Each row is a point on a landscape with many valleys, with its height.
A ball rolls from a point to whichever of its 2 nearest points has the largest drop for the distance, and stops where none of them is lower. Distance is the straight distance between rows; heights are no part of it.
(1282): [ -2 -17   0 -24 -17  44  33  24 -14   4 -45   3  21  -9 -28  -2  21 -49
 -24  12   8  -9 -13  22  -9   6  19  -1   8  21 -32   8  19  14  39  31
  11 -21  30 -27  18  45]  height 719
(1163): [ 13 -42 -25 -13 -35  29  18  22  -7  26  34  31 -16  21  27  24   2  28
 -16   9  13 -32   0 -21  -5  -5 -37  10  10   7 -11  20   3   2  13  -2
 -14  12  21 -12 -28  18]  height 345
(835): [-15   8  22  15  31 -16   1 -17   7  -9 -31 -17  -7  -9  -8 -13   9 -61
  -9  22 -20   4 -29  22  15  23  72  -9  -5 -10 -36   4  -5 -20   6  30
   6  -7   5   6  59  -1]  height 80
(178): [  9 -31 -11  17 -15  10  -6 -23  20  20  31   7 -46  19  14  41   7  -3
  -4  -8 -19  -4   0  14  11  50   7 -20  16   7 -15  13  -4 -29  16 -25
   4  18  15   8   9   5]  height 199
(909): [ -8  46   5  16  30   0  -5 -20  21  -9   1  -4   0   0 -32  49 -20 -59
  19   3  -8 -16 -13  28   6   4  31   4 -10   2 -12  14   2  -1  28  29
  -4  21  -7 -23  19  22]  height 690
(436): [ 17 -13 -14 -14 -36  27 -25   1   4   8   1  -2  -2   5   8 -31  13  33
  -6 -23  -9  24  25   8   6  22 -17  -7  15  16  14  -8   0   1   3 -38
  17 -15  15   0 -19 -14]  height 537
(843): [  6 -33 -14   7 -18 -15   8 -19   6  29  48  10 -36  15  27  29   8  31
 -13   0 -14 -16   2 -12  12  31 -16 -14  15  12  -4  11  -3 -23  -7 -19
  -5  15  -3   7 -13 -10]  height 172
(181): [ 20  -3 -16 -23   0   4  18  23 -24  20  -7  10   2 -10   5  -6  25  45
  -4  -7  14  11  20  15 -24 -24 -27  -5  12  13  22 -25  14  -9 -11 -28
   7 -15  -3  11 -23  14]  height 821
(488): [-45  35  13  30  55 -21   1 -12   1 -20 -53  -6  16 -23 -16  10  -1 -26
  -4 -12   9  13  22   6   5 -14  19  11  10  -4  20 -28  22  17 -13  18
   3   6  -8   5  -6  23]  height 491
(1261): [-26  36  20  14  17 -12   8 -25  -1   0 -15 -11  -2  -8 -15  -6 -10 -24
  -2   0  19  26  45 -12   2  42   0   2   0   4  12 -39   4  21   1  18
   5  -2 -24  -3  -6   4]  height 426
(250): [-11   9  14  10  14   4   8  -1  -3  -2 -29   8 -10   7  -7  17   0 -65
   7  18  17 -13 -32  -2 -20  16  -7  20 -11  -7 -29 -17  -4   0  40  52
  -2  10  -4  -7  45  10]  height 493
(470): [-32   5  21  26  26   4  -8  -1   1 -18 -45  18   8   6   6  19  -9 -63
   5  17  20 -25 -41 -27  -8  -9 -34  40  -6 -29 -17 -29   9  27  36  58
 -10  17  -5  -8  36  12]  height 515
(1281): [ -7  -2   5   3  20 -33  40 -11 -11  21  25   1  -5  -9  -6  23   6 -13
  -9  23  13 -14  -4 -16  -4   2   8 -18  10  -1 -14   8  10  -6 -21  19
 -13   9 -19   5  -1  12]  height 742
(905): [-29  19  22   9  13  -5   5  -7  -4 -15 -35 -16  23 -11 -16 -40  -3 -21
 -21   6  10  24  21 -20  15  21  23   3   3 -10   1 -20   4  27 -15  26
   3 -14  -8  -3   2   5]  height 471
(232): [  0 -34 -13   0 -35  49  10   0  -1  26 -10  15 -25  19  20   3  16  -9
 -29  -4   8   2  30 -15   4  60 -16  -6  27  17 -16  -8   3  12  38  -3
  10  -3  35 -12 -11  23]  height 304
(955): [ 24  30 -10   2 -19   5 -40 -41  25 -22  38 -10 -13   2   0  -6 -22  18
  36 -36 -23  29  25  22  10  10  -7  -5  -2  39  44  -3  -7  -1  11 -46
   9   4 -11   0 -19 -31]  height 272
(299): [-17 -12  19  -9  -6  -9  12  11  -8  -4 -25 -17  22 -10   1 -61  11   0
 -34  16   3  14   2 -27  17  18  32  -8   4 -18 -18  -3   0  17 -26  14
   4 -21  -1   6   7  -8]  height 463
(467): [-36  24  13  23  24 -55  -9 -14   2 -24  15 -16  18  -2  13  -2 -33  20
   9   5 -10  -8  -5 -36  30 -23   3  12 -14 -19  26  -5  -9  13 -44  25
 -25  13 -32   1 -18 -29]  height 326
(434): [ 15   8 -11   3  11   1   6 -21  10  11  22   0 -22 -10 -16  39  12   3
   4 -16 -10   8  19  36  -7  17   9 -20  20  20  13  -6  12 -18   9 -35
  11   7  -1   4  -1  18]  height 779
(1113): [ -2  13  -1  26  -1 -14 -36 -40  24 -17  20 -12 -21   2  11   5 -13  20
  13 -36 -28  26  33  21  32  32   9 -15   8  18  32 -19  -2  -6  -2 -48
   5   5  -8   6  -1 -17]  height 310
(73): [-10 -19   2  12  -1  22   0  -1   4   0 -34   3  -8  -4   0   5  14 -12
 -21  -8 -13   7   6  19   6  26   3 -13  20   0  -5 -12   7   0  14 -15
  15  -1  25   0   8  32]  height 384
(1214): [  5 -15  -3 -11 -19  35  40  -4  -7  31  -6   7 -10  -2 -10  18  25 -20
 -26   4  11   5  36   6  -2  54   2 -21  31  31 -11  -8  17  13  32   3
  15  -6  20 -14 -11  42]  height 328
(350): [ -6  11   9  16  22 -31 -17  14   8 -17  18  -8  16   4   9   1 -26   1
  24  19 -13 -22 -47 -14   7 -51  29  11 -38 -41  -9  25 -23 -11 -26  19
 -25   8 -13  11  18 -37]  height 729
(391): [ 32  18  -6 -19 -11  12 -21 -15  11 -10  31  -5  18  -9 -25 -14  -5  11
  21  -7 -24   9 -10  21  -7 -27  14  -6  -8  17  25  27  -7  -1  -3 -30
   7  -4  -1  -4 -10 -22]  height 158
(77): [  1  41   8 -17 -12  20  -2 -15  10 -21  19 -11  56 -19 -51 -19 -25 -12
   1   5   6  10  20 -17  22 -15  17   5  -3  14  26  24   9  50  -4  32
  -4  -6  -8 -32 -35   2]  height 220
(948): [ 14  -5  -4  -6  15   9  24  11 -10  17  -3  10 -24   5  -8  46  17 -14
  13   4  13  -7  -6  28 -33   3 -14  -4   4   5 -12  -9   1 -27  24   3
   8  10   2   5  13  31]  height 453
(586): [  9  -7  -1 -17 -33  45   9  23  -5   0 -19  -3  18   6 -20 -23   7 -34
  -9   7  17  -5  -2   0 -10  18   2   9  -6   4 -26  13  -5  17  35  34
   9 -21  26 -20  11  13]  height 743
(958): [ -4   9   1 -14 -24   4  45  -5  -5  15  36   7  20  -1 -21   3  -7  -9
 -21  20  26 -16  28 -43   7  20  -3  -5  12  19  -8  15  17  39   0  37
 -19  -3  -7 -29 -28  17]  height 136
(462): [ 21   4  -4 -12 -28  15 -21 -38  16   0  22  -9  -8  -3 -12 -29   8  18
 -10 -20 -21  37  37  13  14  46  15 -20  21  40  26  -2   5   8   3 -49
  20 -14   4  -2 -13 -17]  height 568
(1058): [ -8 -20  -1 -11  -5  20  19  40 -19  -2 -32   6  37 -16  -4 -19   3   1
 -28  15  15 -12 -13 -10  -6 -39   1   7   5 -25  -7   9  15  18 -11  10
  -1 -13  18  -6 -13  22]  height 653
(495): [  5 -31  -4 -31  16 -38  42  25 -39  35   1   1   1 -33  13  -8  37  48
 -22  20   2  -2  -7  -3 -21 -46   6 -11  11   8   3  -2  11 -15 -47 -29
  -5 -19 -16  28 -16  -5]  height 911
(101): [  3 -21   5   1 -30 -10 -17  10  14  -6  30  -5  -5  25  22 -27 -14  -4
   1  24  -6 -17 -32 -33  16  17  24   2 -17 -28 -34  34 -27 -10 -11  16
 -17  -4   0   9  31 -47]  height 336
(1142): [  1  27   7 -18 -21  24  26  -7   7  -6  20  -5  43 -12 -53  -8 -11 -33
 -15  14  18  -7  22 -19  14  14  26  -5   4  20  -7  27  12  47  12  43
  -9 -13   2 -33 -13  15]  height 195
(449): [  6 -14  -2   4 -26  10  -4  17  16 -10  25   2   8  11  -2  -2 -22 -19
   3  21  -7 -33 -43  -9   5 -17  23  11 -20 -30 -35  50 -11  -1  -1  22
 -28   0   9  -1  27 -13]  height 275
(145): [-47  26  19  27  52 -56  12 -19  -1 -10 -13  -8  13 -19  -4   2  -5  -5
  -5   2   5   9  17 -18  18 -10  30  -2   7  -8  18 -20  17   8 -44  19
 -11   8 -26   9 -12   2]  height 443
(66): [ 27   5 -20 -22 -28  -3 -17 -17   3  10  65   8 -18  19  14   2 -11  55
  15   1 -14 -12   3  -8  -6  -9 -42  18  -4  34  33  18 -19  -4   3 -19
  -5  17 -12  -3 -35 -36]  height 300
(330): [ -3 -12  -6 -10  24 -38  13   6 -16  10   5   0  12 -33  -4  -1  22  40
 -13   5 -15  -3 -10  14  -7 -53  22  -5   4  10  22   8   9 -12 -46 -34
  -4 -12 -13  22 -12 -14]  height 875
(1017): [-10   1   9  19  20 -18 -38   7  14 -30 -14 -13  18   2  13 -15 -16  11
  17 -10 -23   0 -32   4  19 -38  28   3 -27 -38   0  10 -20 -10 -22  -4
  -3  -3   4  13  19 -29]  height 771
(1238): [-18   6   3  18   1 -29 -15 -18   3 -10   2  -9 -11   4  25  -9  -9  34
   1 -22  -8  19  32 -10  22  26 -16  -6   8   5  31 -34  -2   1 -20 -21
   0   1 -21  11 -13 -16]  height 346
(426): [ 10 -16  -7  -4 -19  27 -26  12  -2  -9 -38 -10  12  -9   2 -34  18  16
 -11 -28 -11  26  11  27   4  -6  -3 -10   9  -6   7  -6   4  -4  -4 -36
  23 -26  25   5  -2   5]  height 501
(469): [ -7  19  -9  11  -8   4 -21  -8  23 -21  42   5  24   4 -11  33 -49  18
  22  -5 -15 -25 -18 -11  25 -48 -24  22 -17  -8  27  36  -1  24  -4  11
 -25  31  -4 -25 -41   1]  height 376
(746): [ 25   4 -17  -2  -3  25   7  -6  -1  21   5  12 -26   0 -10  41  18  13
  10 -27  11  18  40  41 -20  25 -29 -13  18  29  14 -26  12 -13  30 -37
  19   0  12  -3 -11  29]  height 793
(293): [-28  11  10  20  29   8 -10  10   5 -22 -42  14  14   3  -5  28 -16 -38
   7   2  12 -25 -34  -6 -11 -37 -22  28  -6 -29  -6  -2   7  18  18  33
  -8  20   9 -14  11  26]  height 536
(468): [  5  18  10 -17  -5  -9 -18  -6  -7 -10 -21 -30   8 -12  -9 -67  24   9
   6 -18   4  47  28   8   5  20  25 -14   0  11   8 -22   0   0 -20 -23
  25 -33 -17  21  13 -31]  height 380
(868): [-15 -39  -5  17   6  -3 -11  31  -6  -4 -24  26  -5  11  46  15  -9  43
  -9  -9  -3 -23 -26 -13  -3 -42 -51  18  -2 -35   6 -12  -3  -7 -14 -20
  -6  16  18   6 -11   9]  height 626
(491): [ 20  -9  -7 -20 -30  27  16  15  -9  27  24  13 -23  33  10  -6   6 -15
   5  15  38  -5  16 -33 -26  44 -29  11  -6   5 -31   0 -15  -1  33  35
  -4  -2   3  -7   4  -8]  height 393
(701): [ -9   8   2  10   0 -32  -6 -16   7  -2  38  -7   4  -1   5   7 -17  24
  -1   4 -18 -11  -6 -17  19  -8  -1   0  -2  -3  19  11  -7   1 -25   2
 -17  11 -21   0 -14 -19]  height 271
(628): [ -3  -6  11 -10   8 -11  25  14 -23  18 -29  -9 -15   3  13 -26  31   0
 -10   7  24  20  21 -14 -23  35  -6 -13   9  -3  -9 -43   3  -7  -5   1
  14 -13 -13  19  10   2]  height 654
(282): [ 30 -20 -12 -44 -15  12  16  44 -31  24   4  12  15 -12   3 -21  23  38
  -6  14  15  -1  -8   6 -30 -43 -20   2  -2   0  -1   5   0  -9 -12 -19
   1 -18   4   9 -14  -4]  height 848
(825): [ 20 -26 -18 -26 -45  38  26  21  -9  26  30  14  -1  16  11 -11   8   7
 -20  13  27 -18  17 -36  -9  21 -17   4   9  17 -22  17   5  21  20  22
 -11 -11  20 -18 -21   8]  height 369
(1091): [ 47  -4 -13 -40 -30  25  -6  10   0  11  44  10  11   1 -20  -9   6  20
  15  10  -3  -4 -18  10 -27 -23  -8   2  -8  20   5  36 -14  -8   9 -19
   3  -6   7  -4 -12 -23]  height 82
(769): [  9 -41 -16 -24 -39   3  22  34 -15  12  41  17  12  -2  17  -9 -16  29
 -28  23   2 -46 -28 -34   2 -37 -12  22  -6  -8 -19  49   3  16 -19   2
 -35  -5   4  -5 -18 -13]  height 226
(325): [ -8 -37   9 -11 -39   4  -4  18   1  -4   1  -9   8  11  20 -58  -1   1
 -26  20   0  -7 -15 -38  20  27  22   0  -4 -24 -36  21 -12  10 -16  10
  -6 -17  11   6  18 -29]  height 394
(475): [ 41 -14 -13 -19 -12  13  22   7  -6  35  40  13 -41  20  -2  39  22  -5
  22  12  16  -9  -6  17 -35  24 -14  -7   0  11 -29  12 -10 -38  31   3
   4   6  -1  13  16   3]  height 432
(478): [ -6 -25   4   6  -5  27 -24  25  -6 -19 -68  -9  17  -8   1 -32   8 -14
 -14 -13  -8   8 -19  21  -1 -17  -1   4  -3 -27 -15  -4  -2  -3  10  -7
  22 -19  36  -1  19  13]  height 455
(1289): [-12  11   7  27  36   1  -7 -22  21  -3 -25   8 -29   6  -6  64  -5 -60
  15  -4 -15 -21 -35  38  -3  11  15   2  -4   0 -25  -1   5 -16  40  12
   8  31   4  -9  40  31]  height 709
(665): [-14  25  17   8   1 -14  26 -34  -4  28  13   3 -23   4  -4   4  -6 -14
  -7  -1  30  24  66 -27   2  75 -21  -4   7  18   7 -45   2  22   7  11
   6   5 -28  -7 -19   1]  height 398
(33): [ 16  39  -6 -17  -1 -14   6 -31  -3  -5  33  -6  24 -20 -28 -11  -8  28
   5  -6  -3  19  28  -3  -3 -21  -2  -3   8  48  53  -1  14  21 -16 -16
   2  -3 -25  -8 -41 -12]  height 126
(1002): [-29  41  12  21  34 -47 -16 -26   7 -27   5 -24  17 -14  -3 -16 -23   6
  19  -9  -7  21  18 -13  25 -12  31   2 -11  -4  32 -16   0  10 -34  13
 -10   0 -33   8 -10 -27]  height 385
(612): [  6   9   6 -13   9  -9  22   2  -6  10  18 -12  13 -12 -28  -4   8 -21
  -1  27   4  -8 -15   3 -10  -6  37 -10  -2  -4 -20  28   2  -7  -9  20
  -8  -9 -10   3  14  -1]  height 780
(264): [-14  35   9  13  21   6 -12 -38  23 -14   6  -7  12 -22 -43  19 -14 -27
  -7 -12 -20  13  30  24  30  22  42 -15  15  17  15   7  18  19   5  -3
   2   6  -2 -19  -9  23]  height 634
(1224): [ -7  13  10  -6  15   9   5  16 -21  -1 -55 -11   2  -3 -11 -25  18 -27
   1  -1  23  23  11  13 -27  16  -7   5  -6   0  -7 -39  -1  -5  18  19
  19 -19   1   3  19   8]  height 623
(315): [-15   7   9  10  -8 -34   6 -32  -1  18  17  -8 -33   8  23 -11   2  24
  -9 -10   8  22  53 -26  16  67 -23 -10  11  17  14 -44  -2   4 -15 -16
   5   5 -29   7 -15 -19]  height 374
(989): [-21 -47 -11   0 -28  -8  36  24 -14  10  15  24  12  -7  35   7 -16  24
 -50  21  -3 -53 -17 -43  19 -33 -16  12  17 -13 -11  30  22  26 -30   4
 -32   7   6 -11 -30  18]  height 276
(758): [ 19  49   2 -13 -11   9 -23 -32  20 -31  33 -20  41 -13 -36 -25 -38  -6
  31  -6 -12  23  13  -8  15 -19  11   8 -15  27  45  21  -2  34  -3  12
   0  -1 -18 -19 -34 -27]  height 131
(191): [ 24  30  -8 -22 -25  15 -10 -17   7 -16  35  -3  36  -5 -23 -14 -28  25
  16  -8  -5  11  19 -13   9 -25 -23  13  -4  34  50  15   2  35  -2   1
  -1   1 -11 -25 -54 -16]  height 53
(982): [  1 -14   6  -5 -21  14  29 -20   2  14  10  -7 -14   3 -16  -4  12 -39
 -20  17   2   2   9  -4  11  63  32 -20  17  15 -35  16   6   5  17  20
   2  -7   6  -6  22  17]  height 787
(52): [ -1  14  11 -22 -17 -15  -2 -17  -4  -2  -2 -22  18 -17  -9 -68  19  31
 -22  -1  -5  36  31 -15  18  21  20 -13  10  21  20 -11  11  24 -31 -19
  13 -23 -16   4 -16 -21]  height 296
(1100): [  8 -18   2   2 -14  25  -6  23   9 -10 -17  -3  -3  13  -2  -4  -4 -40
   7  13  -5 -23 -51  13 -13  -4  16  10 -21 -25 -45  29 -13 -12  26  23
  -7  -4  24  -2  48   1]  height 216
(320): [-14 -18   1  22   6 -26   2  -9  14   1  24   9  -6   6  17  30 -14   4
  -9   8 -20 -28 -27 -11  21  -9  12  -9   2 -19  -9  24  -3 -11 -22  -3
 -17  19  -4   7   4   0]  height 224
(292): [  6  -3  -4  -3 -20  29   1   1  -4  25 -12   7 -27  14  12  -6  12   1
  -7 -11  17  23  45  -4 -12  60 -29  -2  12  14  -1 -33  -4   4  27 -10
  19  -6  10  -2 -10   8]  height 282
(1242): [-24 -18   7   2   2  -3  29  33 -20   1 -20  17  27  -3  22  -8 -12   0
 -31  25  27 -28 -14 -46  -7 -32 -19  16   8 -27  -3  -9  17  26 -16  28
 -17   7   1  -4 -18  20]  height 617
(47): [-25 -11   3  31   8   5 -20  14   5 -19 -29  13   6  14  28   6 -27  13
   1 -10   2  -9 -14 -22   8 -27 -45  21  -5 -36  12 -17  -5  13  -4   2
 -10  20  12  -5 -15   7]  height 610
(317): [  4  15   2  -1   3  25  12   0   1   4 -13   7 -13   8 -23  31   3 -46
  12   3  14  -6  -4  21 -22  26  -7   6 -10  13 -19  -6  -4  -7  44  31
   8   4   6 -16  23  21]  height 473
(655): [ 18  33   1   3  24 -22 -26   6   2 -10  13 -12 -17  13   7   8  -7  10
  60 -15   5  11 -12  20 -21 -31 -13   8 -32 -15   9 -14 -20 -32   1  -7
  -4   4 -21  18  20 -30]  height 615
(1027): [ -8  -9  -9   6 -12  -3 -10  17   3  -9  29  20  17   8  15  27 -39  43
   0   0  -8 -39 -27 -18  15 -57 -40  30 -16 -20  18  26  -3  15 -14   3
 -28  27   1 -14 -37   1]  height 348
(606): [ 16  -1 -20  -3   4  11  20   9 -18  25  -5  23 -18  -1  13  30  17  38
  -2 -18  16  12  41  15 -19   4 -48  -7  23  22  28 -40  19  -8   8 -34
   8   4   3  -3 -30  34]  height 803
(994): [ 36  13 -20 -33 -29  10 -22  -5  -4  11  36   4 -19  18  13 -22   6  45
  28 -13   8  20  27  -4 -12   9 -49   8  -2  36  30 -10 -12  -9   9 -26
  11   1 -12   0 -25 -35]  height 266
(65): [-27  19  12  24  24  -4  -3 -26  21 -15  -8   1   1  -6 -19  29 -14 -43
 -14   5 -14 -12  -1   7  25  15  32  -7  12  -5  -8  14  12  11   4  19
  -4  17   0 -13   7  31]  height 665
(1148): [  0  27  12  20  33 -17   1  -8  12  -5  -8 -13 -10   6  -7  19   0 -69
  15  24 -11 -15 -46  27  -2   0  57   2 -22 -16 -40  15 -11 -27  17  40
  -5   9  -1   1  63  -7]  height 160
(1177): [  5  13   3  20   5 -12 -66 -13  23 -42  -9 -23  10   3  18 -31 -17  11
  33 -31 -37  20 -11  18  31 -20  33  -9 -26 -20  12   6 -23 -13 -14 -29
   7 -11   2  14  26 -44]  height 809
(636): [ 13 -12  -4  10 -16  25 -23 -15  19   7   3  -8 -37  15   1   6  12 -15
   4 -12 -19  17   8  30   5  63  15 -14   6   6 -18   1 -16 -25  33 -26
  16  -3  19   6  27  -5]  height 228
(55): [ 10  14   3   1  -6  -1 -34  16  13 -26  21 -10  24  10  -2 -13 -40  10
  39   4  -8 -14 -44 -10   8 -56  -1  25 -42 -36   0  34 -25  -1  -9  16
 -19   7  -6  -4  -1 -35]  height 686
(801): [ 10  26  -3   4  33 -12 -13  20 -17 -11 -30  -4 -16   6   4   4   9   7
  47 -20  29  20   1  30 -43 -38 -34  13 -24 -11   5 -35  -9 -35  10  -1
   7  -5 -11  17  17  -3]  height 586
(734): [  8   3  -1 -12 -38  48  -1 -12  11   4   5  -5   4   6 -31 -14   4 -32
 -12  -1   2  11  22   5  11  59  18  -3   4  21 -19  16  -6  22  38  19
  11 -15  24 -24   4   7]  height 765
(386): [  6   6  -9  15  29 -13  -1 -35  25  10  35   5 -22 -12 -12  67   4  -4
   4 -12 -34 -14  -3  40  13  -7  30 -27  15  12   8  18  17 -21  -5 -38
  -2  24  -3   1  -3  28]  height 760
(195): [ -7   0   8  -3  13  12  -1  37 -24  -9 -60  -2  21  -2   4 -28   8 -17
   1   2  29   7  -9  -9 -27 -29 -29  20 -12 -25  -5 -28  -1   4  10  23
  11 -12  12   0   6   9]  height 592
(607): [-10   6   8  -7  33 -33  13  -3  -8   4   3 -13  21 -30 -17 -13  15   5
  -7  16  -8   3  -9   7  -2 -33  53 -11   4  -2   2  17   9  -6 -39  -4
  -6 -13 -10  17   3  -9]  height 831
(598): [ -1  11   9  -9   5 -28 -25  14  -4 -16 -24 -21  -6   9  16 -54  14  11
  25  -7   5  28   3  -5   2  16  13  -8 -18 -16  -4 -25 -23 -19 -22  -9
  15 -23 -23  27  33 -52]  height 351
(1208): [ -3   0   9   6  -5  22 -14   3  11 -14 -34 -14   4   5 -17 -20   0 -62
  -4  10 -16  -1 -39  31   8  24  42   4 -16  -9 -40  14 -13 -10  33  32
   7 -12  22 -12  53   4]  height 161
(117): [ 12  22 -11   2   4  -3 -21  -3   2 -13  13  -1   7  -2  -2   8 -14  35
  30 -24  -3  12   8  15  -5 -40 -29   8  -9   7  38  -7   1  -3  -7 -21
  -1   5 -11  -1 -24  -4]  height 666
(1025): [  6  -5 -11   4  12   4  -7  24  -9   0  -6  17  -5   6  13  23  -4  37
  15 -13   9  -7  -8  12 -19 -48 -47  14  -8 -17  15 -11  -2 -12  -4 -15
  -5  12   3   1 -17  16]  height 642
(150): [ 15   7   0  -1  -5  12 -10  -8  -1  10 -10  -9 -35  10  -3  -1  14  -9
  17 -19   7  31  33  26 -16  54  -9 -11   3  15  -3 -31 -10 -23  28 -22
  20  -9  -2  10  19  -6]  height 257
(684): [ 30 -34 -12 -40 -44  16   5  27  -6  14  39   8  13  -4   1 -28   1  25
 -15  22  -3 -18 -29 -13  -8 -23   4   7  -5   4 -19  49 -11   1  -8 -15
 -11 -13   7   3  -6 -28]  height 159
(396): [  1 -69 -18  12 -29   1   7  -1   6  24  29  20 -39  25  46  31   4  24
 -21   5 -19 -32 -23 -19  16  18  -9  -6  11  -4 -24  26  -7 -23  -6 -18
 -11  18  17  14   2  -4]  height 147
(1138): [ -8  12   2   2  17   7   8  32 -16  -9 -26  14  24   0  -4  10 -15  -4
  11   7  30 -13 -15 -13 -24 -54 -38  25 -14 -26   3  -8   2   9   5  31
  -9  11   5 -12 -14  22]  height 561
(19): [ 23 -37 -16 -13 -29   9  36   2 -14  41  43  13 -45  31  23  17  20  -9
  -1  19  27 -18   7 -30 -22  45 -21  -7   6  14 -39  12  -5 -23  20  21
  -8   5   0   9   8   0]  height 412
(1190): [  3  33   5 -12  -7  -6   4 -39   2 -10  13 -15  24 -27 -33 -35   3  16
 -17 -11  -8  37  44  -1  18  15  27 -14  15  42  40  -5  21  36 -20 -19
  11 -15 -16  -8 -30  -1]  height 209
(1175): [-12  -5  20  10  12 -31 -15   7   3 -16 -25 -15  -7  15  20 -35   5 -11
   8  10  -4  12 -14 -13   7  29  32 -11 -14 -32 -23 -18 -29 -16 -13  10
   7 -10  -7  23  50 -41]  height 291
(210): [-26 -29   2  25  20  11  -7  10   2 -16 -63   9   5 -10  14   4   8  -3
 -26 -12 -15  -3 -11  12   9 -15  -1  -4  16 -21   1 -14  14   3  -5 -20
  11   2  28   6   5  32]  height 415
(197): [-35 -22  15  28  25 -47  25 -23  -3   6  -3   6  -8   0  23  13  -1 -11
 -25  14   1 -11  -1 -38  20  21   5 -17  17 -12 -10 -13   7  -1 -32  14
 -10  15 -17   9   5   6]  height 715
(59): [-24  -1   8  18  11  -9  11  11  -7  -3 -19   8   5   6  14   3  -7   1
 -13   5  14  -6   4 -29  -3  -2 -26   9   7 -16   9 -28   6  12 -10  14
 -11  12  -6   0 -11  13]  height 590
(288): [  8 -18  -5 -23  25 -35  25  35 -36  22 -10   3 -15  -7  22  -5  37  43
   4   9  16   3  -5   5 -36 -32 -15  -7  -4  -5   1 -25  -1 -39 -32 -20
   5 -13 -17  37   9 -12]  height 905
(167): [ -6 -63  -3  25   0 -20   3   2  12   6  10  21 -27  13  43  45  -6  14
 -11   6 -38 -41 -47  -4  21 -12  13 -13  -2 -28 -31  33 -13 -25 -18 -22
 -12  22  15  21  27   0]  height 180
(627): [-27  11   8  16  50 -18  14  13 -17  -5 -55   2   2 -13  -2  13  18 -17
   3  -4  20   5  -2  11 -27 -26  -4  11   4  -9   7 -35  16  -8  -6  12
   7   3  -1  20  10  22]  height 528
(1276): [ 13  19  -1  -2 -10  19 -22 -36  23 -12  19 -14   9 -13 -33 -11  -3  -8
  -1 -16 -28  25  24  28  21  27  33 -18  12  25  18  14   6  11   9 -27
  13  -8   8 -13  -6  -1]  height 600
(876): [ 47  17 -16 -27 -30  29 -33 -15   9  -7  26   0   1   3 -15 -20  -1  23
  30 -27  -7  28  18  22 -15  -8 -23  -3  -1  43  35   9  -9  -4  17 -39
  21  -9   4  -8 -21 -23]  height 225
(313): [ 10 -17 -25 -11 -24   0   2   5 -10  24  47  21 -20  20  32  22  -4  58
  -9   0   2 -25  11 -21   0  -2 -57  18   7  15  19   3  -5  -1   2  -7
 -14  19  -1  -8 -41  -3]  height 327
(727): [ 25 -36  -8 -35  -9  -4  -5  50 -25  14 -13   7  -4  -3  23 -28  26  47
   3   4   2   0 -19   8 -26 -37 -16  -2  -9 -14  -9  -2 -14 -30 -22 -36
   8 -21   0  26   9 -28]  height 877
(1273): [ -1   7  16  18  14 -21 -11   3  10 -14  -2 -12  -8  19  12  -9  -9 -39
  14  23  -6 -10 -41  -3   3  12  40  -4 -23 -35 -37  12 -28 -21   1  30
  -9   2  -2  12  56 -30]  height 227
(538): [  3  40  -1  20  20 -10 -37 -20  21 -33  11 -19  14  -8  -5   6 -28   8
  44 -30 -19  15   2  18  17 -40   8   6 -20  -2  38   1  -3   1  -7 -13
  -7   7 -15   1 -11 -16]  height 696
(568): [ 10  -9 -11  -9 -19  49   4   2   2   7 -31   2   4  -8 -25   9  20 -14
 -18 -18  -6  15  26  36   3  29  -3 -14  21  23  -2  -6  13  11  35 -13
  23 -15  34 -21  -8  40]  height 355
(400): [-17  -4   6  -6  10  23  20  19 -15  -2 -55  -1  25 -18 -19  -6  15 -29
 -25   8  11  -1  -5  12  -9 -12   9   2  13   1  -9  -6  20  17  12  20
  14 -12  20 -11   1  41]  height 691
(142): [ 23  33   1  -4   3  -5 -40  10   7 -26  13 -16   6  13   1 -13 -28   9
  64 -10   5  13 -16   2 -10 -40 -26  19 -42 -25  11   3 -27 -14   2  15
  -6   5 -19   2  -1 -41]  height 645
(130): [  1  19  -2  -9  46 -10  21  31 -32   8 -39   3   1 -10 -10  12  27  -5
  23   0  39   7   1  21 -55 -43 -20  15 -10  -3   5 -36   9 -25   4  14
   8  -6  -7  18   7  20]  height 558
(666): [-21  -2   2  28  43   4 -11  -9  19  -7 -48  10 -20  -1  -3  60   1 -28
   6 -19 -20 -19 -29  44  -4 -23   4  -3   7  -9  -9  -4  14 -12  21 -14
  10  28  18  -2  21  44]  height 723
(258): [-17 -32 -12   5 -12 -18  10   9  -2   3  31  20  11  -9  19  29 -20  38
 -31  12 -24 -49 -28 -18  27 -43 -14  10   7 -13   5  40   5  14 -30 -12
 -29  18   0  -6 -29   5]  height 315
(831): [-19 -29  21  10  11 -35  27  -8 -13  14 -19  -9 -19   4  28 -22  26  -4
 -25  16   6  12   8 -30   7  45  13 -25  15 -11 -21 -29  -3  -9 -23   2
   8  -4 -11  23  21  -4]  height 685
(131): [-15  15  -8  20  44  -5  -1 -15  19  -6 -13   8  -9 -17 -17  63   3  -7
   0 -22 -18  -9   1  45   5 -23  20 -14  21   5  13   6  27  -6  -1 -27
   3  19   7  -4 -11  47]  height 741

Where does a ball stop that starts at each point below?
(1017): (396)
(181): (396)
(462): (396)

For each start below, name every point that the ball comes to, in order.
(288): (727) (282) (181) (606) (746) (434) (386) (131) (666) (1289) (909) (65) (264) (1276) (462) (436) (426) (478) (210) (73) (568) (1214) (232) (292) (150) (636) (178) (843) (396)
(982): (1214) (232) (292) (150) (636) (178) (843) (396)
(1177): (538) (1002) (467) (701) (320) (167) (396)
